Each row is a point on a landscape with many valleys, with its height.
A ball rolls from a point to the lowest of its 2 nearest points, and stops where none of them is lower. Distance is the straight distance between rows; heights are no part of it.
Z572: [  5 -14  -6   2 -12  11 -14  -3 -11 -16   0  -5  12  -9  25   2 -10   4
  -9  -8   6  -7 -11 -12]  h=49.7
Z811: [ 10 -12   1  13  -6   6  10  -3   1   5   4 -20  14   9   0  -5 -24  12
 -12 -16 -11  -9  29 -12]  h=65.6
Z408: [-10  19  13  -2  -5   4  -5  -1   6  -6  -8   5 -15  -7  -7  -8   6  -1
  -9  -4   2   1  -6   1]  h=72.3
Z760: [ -4   7  10  10  -1  -3  -6  -3  14   2   2   1  -9  12 -11  20  -7 -24
   8  17  12  20   4  10]  h=46.7
Z64: [ -5  -1   2  -3  -9  17   6   2  -9 -16  13  -9   0  10  17   5 -13  -3
  -8  -7  -9  -6  -4  24]  h=56.8
Z827: [  2  -2  13  13  -1  13  -4 -10  -8   4   5  -3  15   9   9  22 -17 -30
   9   2  -1  -4  -1   2]  h=40.2
Z405: [ 11  -6   2   2   5  -8   3  -6 -14  16  -8  -5  21  17   1 -15  13  -4
  15   2   0  -4  -1 -16]  h=31.4
Z125: [ -1   1   4  -5  18  -2   0   0  11   5 -15   7   0  -4  -9  10  23  -6
  17  31  12  11  -1 -13]  h=34.8
Z90: [ -5   5  -6   5  -2 -18   3   7  11   6   8   7 -15  -7 -14   5 -11  -6
   7  -7  -4   6  -3   4]  h=60.0
Z14: [ -5 -10  -8  -8  16  13   4  -1   1   0   5  11  12  -8   1   3  14   7
  18  -2   5 -10 -14   9]  h=51.4
Z826: [  1  -5   3   1 -10   3 -13 -20 -17 -10  -3 -14  13   8  13   9  11 -14
   3  -1  -6  -6  -5  -8]  h=28.1
Z531: [  2  -7  -2  -7   1 -26   8  -2 -10   0  -2   0 -16  -4 -18 -14  14  13
 -11  -1  -9  -3   3   0]  h=41.7
Z987: [  0 -17  -3  -8   6  19  -2   7  -5  -9  -6   4  -1  -8  22 -12  24  11
  10   0  15   8  -6   8]  h=51.5
Z765: [  5   9  13  10   4   6 -11 -12   1  14   6  -2  13  13   5  19  -3 -20
  11   7   5   6   6  -8]  h=43.2
Z310: [  3  24   7  -1  -2  14 -15   1  -6  -4  -1  -6   6  -1   8   7 -15  -7
  -5  -5   4  -9  -5   0]  h=69.7
Z590: [ -1 -15 -22  -9 -21 -11  -2  -1  -3 -21   1 -20  -9   2  13   4 -22   9
 -18  -7  -3 -10   6   5]  h=64.1
Z944: [ -5   4  -2  -1  -9   6  11   2  -5 -13  14  -7  -9  13   6  -7  -4   2
  -4 -17 -12   3   6  22]  h=54.2
Z407: [  6 -12   6  10 -18   1 -10 -13 -14  -8   2 -12  10  -3  14  18  -9 -25
   0   2  -4 -10  -4  -2]  h=34.7
Z201: [  2 -15 -16   3 -10  -2   4   0  -2  -1   1 -20  15  -2   6   0 -30  19
 -16 -11  -8 -16  21  -8]  h=66.3
Z24: [ -6 -19   9  -4   4  -7  -2 -15  -2   6 -29   2   0 -13 -15  12  21  -6
   5  33  -1   2  -9 -20]  h=50.7
Z978: [ -6   1  10  18  -9   4   2  -1   7   3   9  14  -3  -4   1  11  -2 -27
  -1   6  -5   9  -3   5]  h=27.8
Z809: [ 16   6  14   4  -3  -6   7   7   8   3   7  -8  -4   3 -18  -7  -2  12
 -18 -11   0   5  19 -15]  h=45.7
Z756: [  7  20   6  -2   3  -9   4  13  11   0   1  -1 -22  16 -13   5 -11  -3
  -7   2   1   9  -1  19]  h=52.9
Z564: [  0  18  -6  -8  14   0  -4   8  10   3   2   1  -3   0  -3   7  -2   2
  20   4  11   5 -12  -4]  h=55.9
Z993: [ 16  11   4  -2 -10 -22   4  16   5   3   0  -8 -21  11 -21   5  -8   4
 -17   5  -2   7   5   8]  h=55.6
Z764: [ -2   6   2   9  -2  11  11   4  -5  -2   8  -4   4   1   7  19 -26 -22
   2  -2  -6 -11  -9  13]  h=44.4
Z119: [ -1   7  -5  -9   7  -6   7   9  11   4  -5   4  -6   3 -17 -14   7  25
 -14  -5  -8  -4  12  -6]  h=48.4
Z176: [-15   3   2   1  -2   1   1 -13   0 -11  -2   9 -11  -4   9  -3  25  -5
   3   4  -8  13  -5   1]  h=29.6
Z196: [  1   2  -8 -11  -3 -27  -7   7   3   5  -5   0 -12  -7 -20   4   1  19
 -12  12   0  -7 -14   2]  h=48.0
Z386: [-13  14  -4  -2  15 -10   8 -12   7   6   3   3  -8  12 -16   5   2  -6
  14   3  -4   5   1   3]  h=49.6
Z419: [-11 -10  -7   1   0 -10  -5   0   9   2   7  18  -7 -21 -10   0   2  -6
  11   0   4   1 -10   7]  h=62.0
Z597: [-10  -1 -18 -14   9   6  -4 -10 -12 -11  -1  -2   3   0  16  -1   3  12
   2  -4  -5 -13 -11   4]  h=37.5
Z303: [  3  -5  -8   4 -10 -18   9  12   6   6  10   5 -12 -11 -10  -6 -12   6
 -13 -15 -12   5   7   0]  h=61.8
Z565: [ -7  -5   7  -2  -5 -10 -17  -9  -5   8 -22  -5  -5  -5 -17  16  14 -11
   5  26   8   7  -8 -15]  h=47.3
Z701: [  0  14  -1  -1 -11   8  -7   2  -5  -9   0 -13   4  -5   5  13 -29  -3
 -15  -5  -7 -23  -1   7]  h=67.6
Z33: [ -6 -15   4   7  -3   7  -3 -24  -9   6   0  -2  20  16   9   0  11  -7
   9  -4   2  12  14 -15]  h=47.1
Z908: [-19   6  -1   3  10   2  -2 -18   8   5   3  11   6   6  -7  12   8  -7
  13   5  -3   7   6  -3]  h=47.4
Z4: [ -8   6  15   6   6   9  -3 -21  -1  11  -2   5  12   9  -1   9  13 -15
   9   4  -3   9  14 -11]  h=45.3
Z896: [  4 -30   7   3  11   7   4  -9  -4   9 -10  12   8  -5  11 -12  34  -2
  14   5   7   8   5   1]  h=47.9
Z913: [-15  12   1  -3  -3  14  -3  -4   3 -14  -5   7  -7  -6   7 -18   8  11
 -10  -5   3   3   1   1]  h=73.4
Z935: [  4  15   3   6   7  -1   3   9  11  -2   3  -2 -15  13  -4  12 -20 -16
   8   7   9  13  -6  16]  h=50.1
Z736: [ 17   5  18   2   2  -5  19  11  -3   5  16  -7  -7   8  -5  -1 -10  -4
 -14 -16 -12  -3  12  12]  h=48.9
Z808: [-10   5  -3   4  -6   8  -2  -5  -2 -11  13   7   1   0  13   2   7  -6
   7  -5  -6   7  -5   3]  h=24.9
Z259: [ -8  -6  -1  -4  16  -2  -1  -6   9   7  -9  18  -2 -13 -11   3  24  -3
   9  19   1   1  -7  -2]  h=38.4
Z586: [ 10  -7  10   9  -5   9  14   7  -2  10   0 -19  11   9   2   5 -32   7
 -24 -13 -18 -18  26   5]  h=65.0
Z185: [  5 -19  -3   0   2  -1   7  -9 -19   2  -8  -9  18  15  15 -24  20   3
  15  -1   3   0  -1  -8]  h=33.9
Z557: [ -2  -2  -8  -5   6  12  -9 -16 -19 -14  -6  -7  10   2  19   2  15  -4
   4   4  -3  -8  -9  -8]  h=32.8
Z677: [ -7  13   4   2  -2  -9 -10  -2   7   0  -6   6 -15   3 -17  13   5 -16
   5  18   6  12  -5   3]  h=42.4
Z34: [  8   4  -9  -4  -8 -30  -7   9  -6   6  -4 -10 -16   8 -23  11  -9   8
  -9  14   0   1  -7   5]  h=52.1
Z730: [  8  18   3   8   6   0  13  17  10   6   4  -6 -10   6   5  13 -35  -3
  -2  -2   3   3  -4  13]  h=52.6
Z999: [ 11 -18  -2   5  -5   9 -11  -2 -13  -4   5  -1  16   0  23 -10   6  -2
   8 -10   7   4 -10 -11]  h=51.2
Z68: [  2   4  -2 -16  16   0   5  16  17   6 -11  11  -9 -12 -15  -3   6  22
   2   3  11  -9  -6   8]  h=51.1
Z333: [  3  -5   8   4   1  -8   6  -5   0  18  -7   7  16  11  -9 -12  23 -10
  11   9  -2   9  14 -17]  h=28.2
Z172: [-15 -10   5   1   3   8   6 -19  -2  -4  -7   1   3   0  15  -4  28  -5
  12  12  -3  21   5 -11]  h=24.0
Z990: [ -9   4 -16  -6  -3  11  -6  -5  -3 -14   1  -4   3   4  13  -3 -15  17
 -10 -14  -6 -10  -1   3]  h=41.9
Z232: [  2  -3  -9 -12  15   4   9  11   5   3   5   8   3  -9  -8  -8   4  21
   8 -10   6 -16  -3  10]  h=49.0
Z477: [ 13  -3   8  -4  -2 -21   0   3  -2   4   3  -5  -9  -8 -20 -10   8  12
 -18  -6   0   3   9 -12]  h=44.1
Z616: [ 18  13  10   5  -1 -10  17  16   6  12  13  -6  -5   5  -7  -1 -20   6
 -18 -10  -2   6  16  -2]  h=47.2
Z862: [  3   2   5  16  -8   8  -6   0  -1   2  10  14   7   3   8   0   5 -19
   3  -2  -4   7  -4 -10]  h=31.3
Z813: [ -2   3 -14   1   8   2   8  15   5   6   8   9   5 -14  -4 -12 -26  14
  -6  -9   6 -11   9   1]  h=46.9
Z583: [ -2  -8 -20 -15   4   4  -1  -2  -5  -5  -2  -9   7   5   5 -11  -6  32
  -8 -12  -5 -16  10   2]  h=44.9
Z916: [  7  14  -3  -1  -4   1  10   8  -7   0   9  -9   3   7  -4   1 -29   2
 -13 -10  -7 -18   9   7]  h=65.4
Z415: [ -1   8  -1  -5  12  12  -4   0   0  -2   0   6   9  -7   4  -2  10   1
  12   0   7  -6 -16 -11]  h=53.4
Z961: [ 19  12  -2   4   8   3 -16   8  -4   4  -1  -5  10   8  12   8  -6  -7
   9   8  14   6 -11 -16]  h=31.9
Z490: [ 18   5   5   8   7  -4  -8   5  -4  14  -1   0  13  12   1  -6   4  -9
  16   5  12   8  -6 -19]  h=28.6
Z126: [  6  11   9   7  -2  -1 -11   4   5   3  -2  10  -5   3  -6   3  17 -16
   2  13   4  12  -7 -10]  h=37.1
Z316: [ 14 -11   0  -6   7  -1 -17  -6 -12   3  -4  -5  21  -7   5   6  10  -6
  10   6  10 -19 -14 -11]  h=41.8
Z89: [ -1  10  -6  -6   5  -4  -5  19  20   0  -4   5  -9  -7 -14  -6 -13  16
  -4   3  16   2  -3   0]  h=53.7
Z431: [  4  -5  11  -1   9 -10  -3  -4   5  19 -17   5   7  -1 -13   2  26  -8
  11  25   6  14  11 -19]  h=31.5
Z637: [ 14 -13   3  -5  14  11   1  -2 -18   1 -12   1  19  -1  15 -19  27   4
   6   3   6 -10  -9 -11]  h=36.3
Z438: [  1 -15 -12 -17  11  13   9   6   1  -2   0   0   7  -2   2  -7   2  32
  -1 -16   2 -21   5  17]  h=47.0
Z666: [ 17   5   8   8  -1 -11  -5  -1   3  17  -6  -8  10  21  -3  -2   7  -9
  20   9  13  22  10 -14]  h=31.2
Z986: [-16 -16 -12 -11  13   3  16  -3   0 -10  -9   7 -13  -9   5  -9  20   8
  15   2  -2   7  -6  11]  h=38.5
Z205: [ 13   3  -5   1   0  -2 -19  -3 -10   0   0  -9  12   1   5  16  -8 -16
   4  11  14 -10 -13 -15]  h=36.9
Z169: [  1   5  -1   6  -9   9  18   9   2  -1   8  -6   1   6   5  -8 -27   7
 -19 -17 -13  -7  22  10]  h=64.2
Z884: [-15  -2  -7  -9   3  -9   9  -6   3  -8  -8   7 -16 -12  -6  -6  20   7
   5   0 -13   5  -6   5]  h=34.9
Z388: [ -8  -6   9   3  -9 -12 -13 -14  -6   1  -9   6  -6 -15  -9  -2  22  -9
   1  12   5   5 -10  -7]  h=42.8
Z249: [-12 -11 -13  -9   0  11   1  10   3 -14   8   5  -4  -5  15 -12   7  22
   4  -4  12   8  -5  11]  h=54.0
Z775: [ -8  15   7   7 -13   7   3  14  16  -2   5  10  -9  -8  -2   0 -17  -2
 -20  -4  -6   0   3  10]  h=40.4
Z651: [  2   0  -8  -3   3   3   6  -3   5   1   3  -5   6  11  -5 -17  -4  29
 -12 -18  -9  -5  20  -9]  h=46.8
Z625: [ -6   1  10   8   0   6  17   4   5  -1  14   3  -4   5  -1   9 -17 -15
   3  -8 -12  -4  -7  25]  h=47.8
Z94: [ -9  -4  -7 -10   4 -17  -9  -1   2   6 -11   7  -9 -13 -19   9  13   6
   3  24   3  -6 -14   4]  h=43.1
Z357: [ -1  -7 -12   5  -8  -4  14  11  -1  -2  14   2  -4  -2   4 -17 -14  10
 -14 -17  -7   7  17   2]  h=63.0
Z820: [ -7   0 -10  -6   2 -14  12  -4  -2  -4   7   2 -14   0  -4 -17  10  10
  -1 -12 -10   6   6   8]  h=38.6
Z776: [ -4   2  13   0 -10  -5  11   1   7  -6   8   3 -18   4  -9   0  -3  -3
 -10 -11 -13   1  -5  26]  h=51.3
Z670: [ -4 -25   9   1  -3  -9  -6 -13  -6   6 -15   7   5 -13  -5 -11  34  -7
   7  14   0  10   3 -10]  h=45.9
Z520: [ -5 -16 -18  -5 -12  10 -17  -3  -1 -16  -4 -10   8 -13  15   0 -21  15
 -12  -5   5 -17   1  -2]  h=46.1
Z720: [ -5  -9  -8  -7 -20   4  -6  -5 -11 -23   5 -19  -8   3  22  14 -17  -4
 -10  -1  -4  -8  -4  18]  h=60.5
Z518: [  4  30  18   1   2  13 -10   5   6   0  -4   3 -10   1   1   3  -3  -7
  -5  -1   6   3  -4   4]  h=71.0
Z324: [  1 -18  -1   4   2   9  -8  -4  -6  -3   0  11   7  -4  14 -14  22  -5
  14  -7   9  12  -4  -6]  h=49.5
Z330: [ -8   9  -7   6  -8   9   4  12   9  -1   8   9   3 -21   7  -7 -20   6
  -8  -6   1  -4   2   0]  h=44.3
Z258: [  1  10  14  15 -10   4   3  15  13   0   4  10 -11 -10   0  12 -13 -18
 -13   5  -3   5 -10  12]  h=35.0
Z831: [  0  20  -5  -2   4  -3   0   9   4   4   7   3  -6  -2  -6   3 -12   3
  10 -11  -3  -1  -4   1]  h=58.1

Call two points neighbours if one is among the 2 nearest of the other. Go from one point of each pair to the other, from neighbour to neighbour, staying as low as possible. Name the highest point that can't be avoided.
Z978 / Z172 -> Z862
Z172 / Z808 -> Z176
Z333 / Z490 -> Z666

For each start below, name the point where the ball stops.
Z34 -> Z333
Z572 -> Z826
Z590 -> Z826
